The views of a scene show one set of named points, each view turned or mirrored, and shifted as a whole, with a little noise and some points left out.
In the rows, zero is written as 100.

Scene 1
View 1
Voz: [114 104 109 115 73 95 106 103 80 106 82]
Kop: [111 100 100 111 70 95 102 98 94 110 89]
pok: [117 92 114 96 72 100 97 108 102 101 90]
Garel: [103 94 90 108 72 103 98 90 96 105 100]
ber: [122 91 123 91 77 102 97 110 102 92 89]
deg: [119 90 115 91 73 100 96 110 109 95 88]
fis: [115 106 107 98 72 90 95 112 115 93 64]
Bes: [113 115 110 116 72 86 107 111 86 106 61]
dek: [108 92 104 99 84 111 95 92 93 81 100]
gabak: [118 96 111 98 68 95 97 109 107 105 82]
ded: [104 95 94 100 77 103 94 94 108 91 94]
paba: [101 100 88 102 80 102 92 93 112 83 85]
Nur: [111 98 106 103 79 103 99 99 95 92 89]
miduk: [108 98 97 104 74 101 96 96 102 96 89]
Zef: [110 92 103 95 80 106 94 97 105 83 91]
View 2
pok: [103 122 88 109 77 99 89 85 118 108 99]
miduk: [104 118 90 105 81 112 94 90 106 95 103]
fis: [101 116 100 89 95 99 95 88 113 120 95]
Garel: [105 122 92 110 72 116 97 89 103 82 109]
Zef: [105 114 78 110 86 109 84 98 108 99 98]
Nur: [101 116 86 108 82 102 85 88 107 95 105]
ded: [106 118 84 107 82 116 92 98 104 93 100]
paba: [106 114 86 98 94 118 92 100 97 96 99]
Bes: [95 115 107 92 90 90 93 72 100 104 112]
Voz: [95 120 97 106 76 90 91 71 104 93 116]
gabak: [102 123 96 104 78 98 94 84 119 112 98]
ber: [101 118 78 112 80 92 80 87 121 112 97]
deg: [104 120 84 110 81 98 88 90 120 113 95]
Kop: [100 122 100 104 75 103 97 80 107 94 110]
View 3
deg: [82 105 106 131 98 95 94 84 115 93 102]
paba: [107 92 100 115 103 94 90 104 109 93 87]
gabak: [87 104 111 141 98 91 98 89 107 93 95]
Bes: [92 91 120 147 97 104 109 100 101 105 75]
Zef: [96 95 97 116 98 97 99 93 116 94 98]
Voz: [93 93 110 146 90 96 122 91 104 105 84]
dek: [100 93 90 110 92 96 110 92 118 99 99]
fis: [83 97 119 139 106 103 83 97 105 95 83]
Nur: [94 93 102 126 95 97 107 93 112 100 93]
miduk: [104 97 100 128 99 90 102 97 107 95 91]
Kop: [102 97 107 142 95 89 110 95 103 97 89]
pok: [86 103 108 135 96 92 101 85 112 94 98]
View 4
Bes: [104 108 123 94 105 102 112 105 95 78 80]
miduk: [100 95 113 99 101 103 93 94 100 100 82]
dek: [91 75 103 88 106 115 98 82 96 102 93]
paba: [101 90 114 100 106 108 85 87 103 108 82]
Kop: [93 92 110 92 93 99 102 101 89 89 79]
ded: [96 91 105 96 98 103 96 92 97 100 86]
Voz: [94 94 114 86 96 102 114 102 88 76 83]
gabak: [98 106 101 96 94 91 107 100 94 96 93]
Nur: [95 88 107 90 102 107 103 92 94 93 91]
Garel: [89 78 109 92 91 104 91 93 87 95 72]
Zef: [96 86 102 94 105 108 96 85 100 105 95]
ber: [95 98 93 91 100 99 113 91 96 98 108]
pok: [93 98 98 93 95 96 107 97 92 97 97]
View 5
Nur: [114 87 99 100 70 100 90 88 108 105 98]
Kop: [111 84 100 103 75 107 79 95 100 110 82]
ber: [110 85 98 110 57 91 100 82 104 94 94]
dek: [121 95 101 97 78 98 94 84 106 104 111]
deg: [107 81 101 117 65 92 97 84 104 92 92]
paba: [105 85 108 102 93 100 85 90 116 103 106]
pok: [109 82 102 112 65 96 93 87 103 97 87]
fis: [87 70 101 114 70 95 87 94 121 99 88]
miduk: [113 85 105 102 82 102 84 92 106 105 95]
Garel: [120 86 104 97 85 111 75 96 96 114 84]
Zef: [112 88 103 104 78 95 94 84 110 99 105]
gabak: [103 77 101 114 66 97 88 90 105 98 83]
ded: [113 88 107 105 87 100 87 87 106 100 101]

In a view up to two points have been moved. Name them for each view, in the order of its rows, or write -.
view 1: Bes
view 2: -
view 3: -
view 4: miduk, ded
view 5: Garel
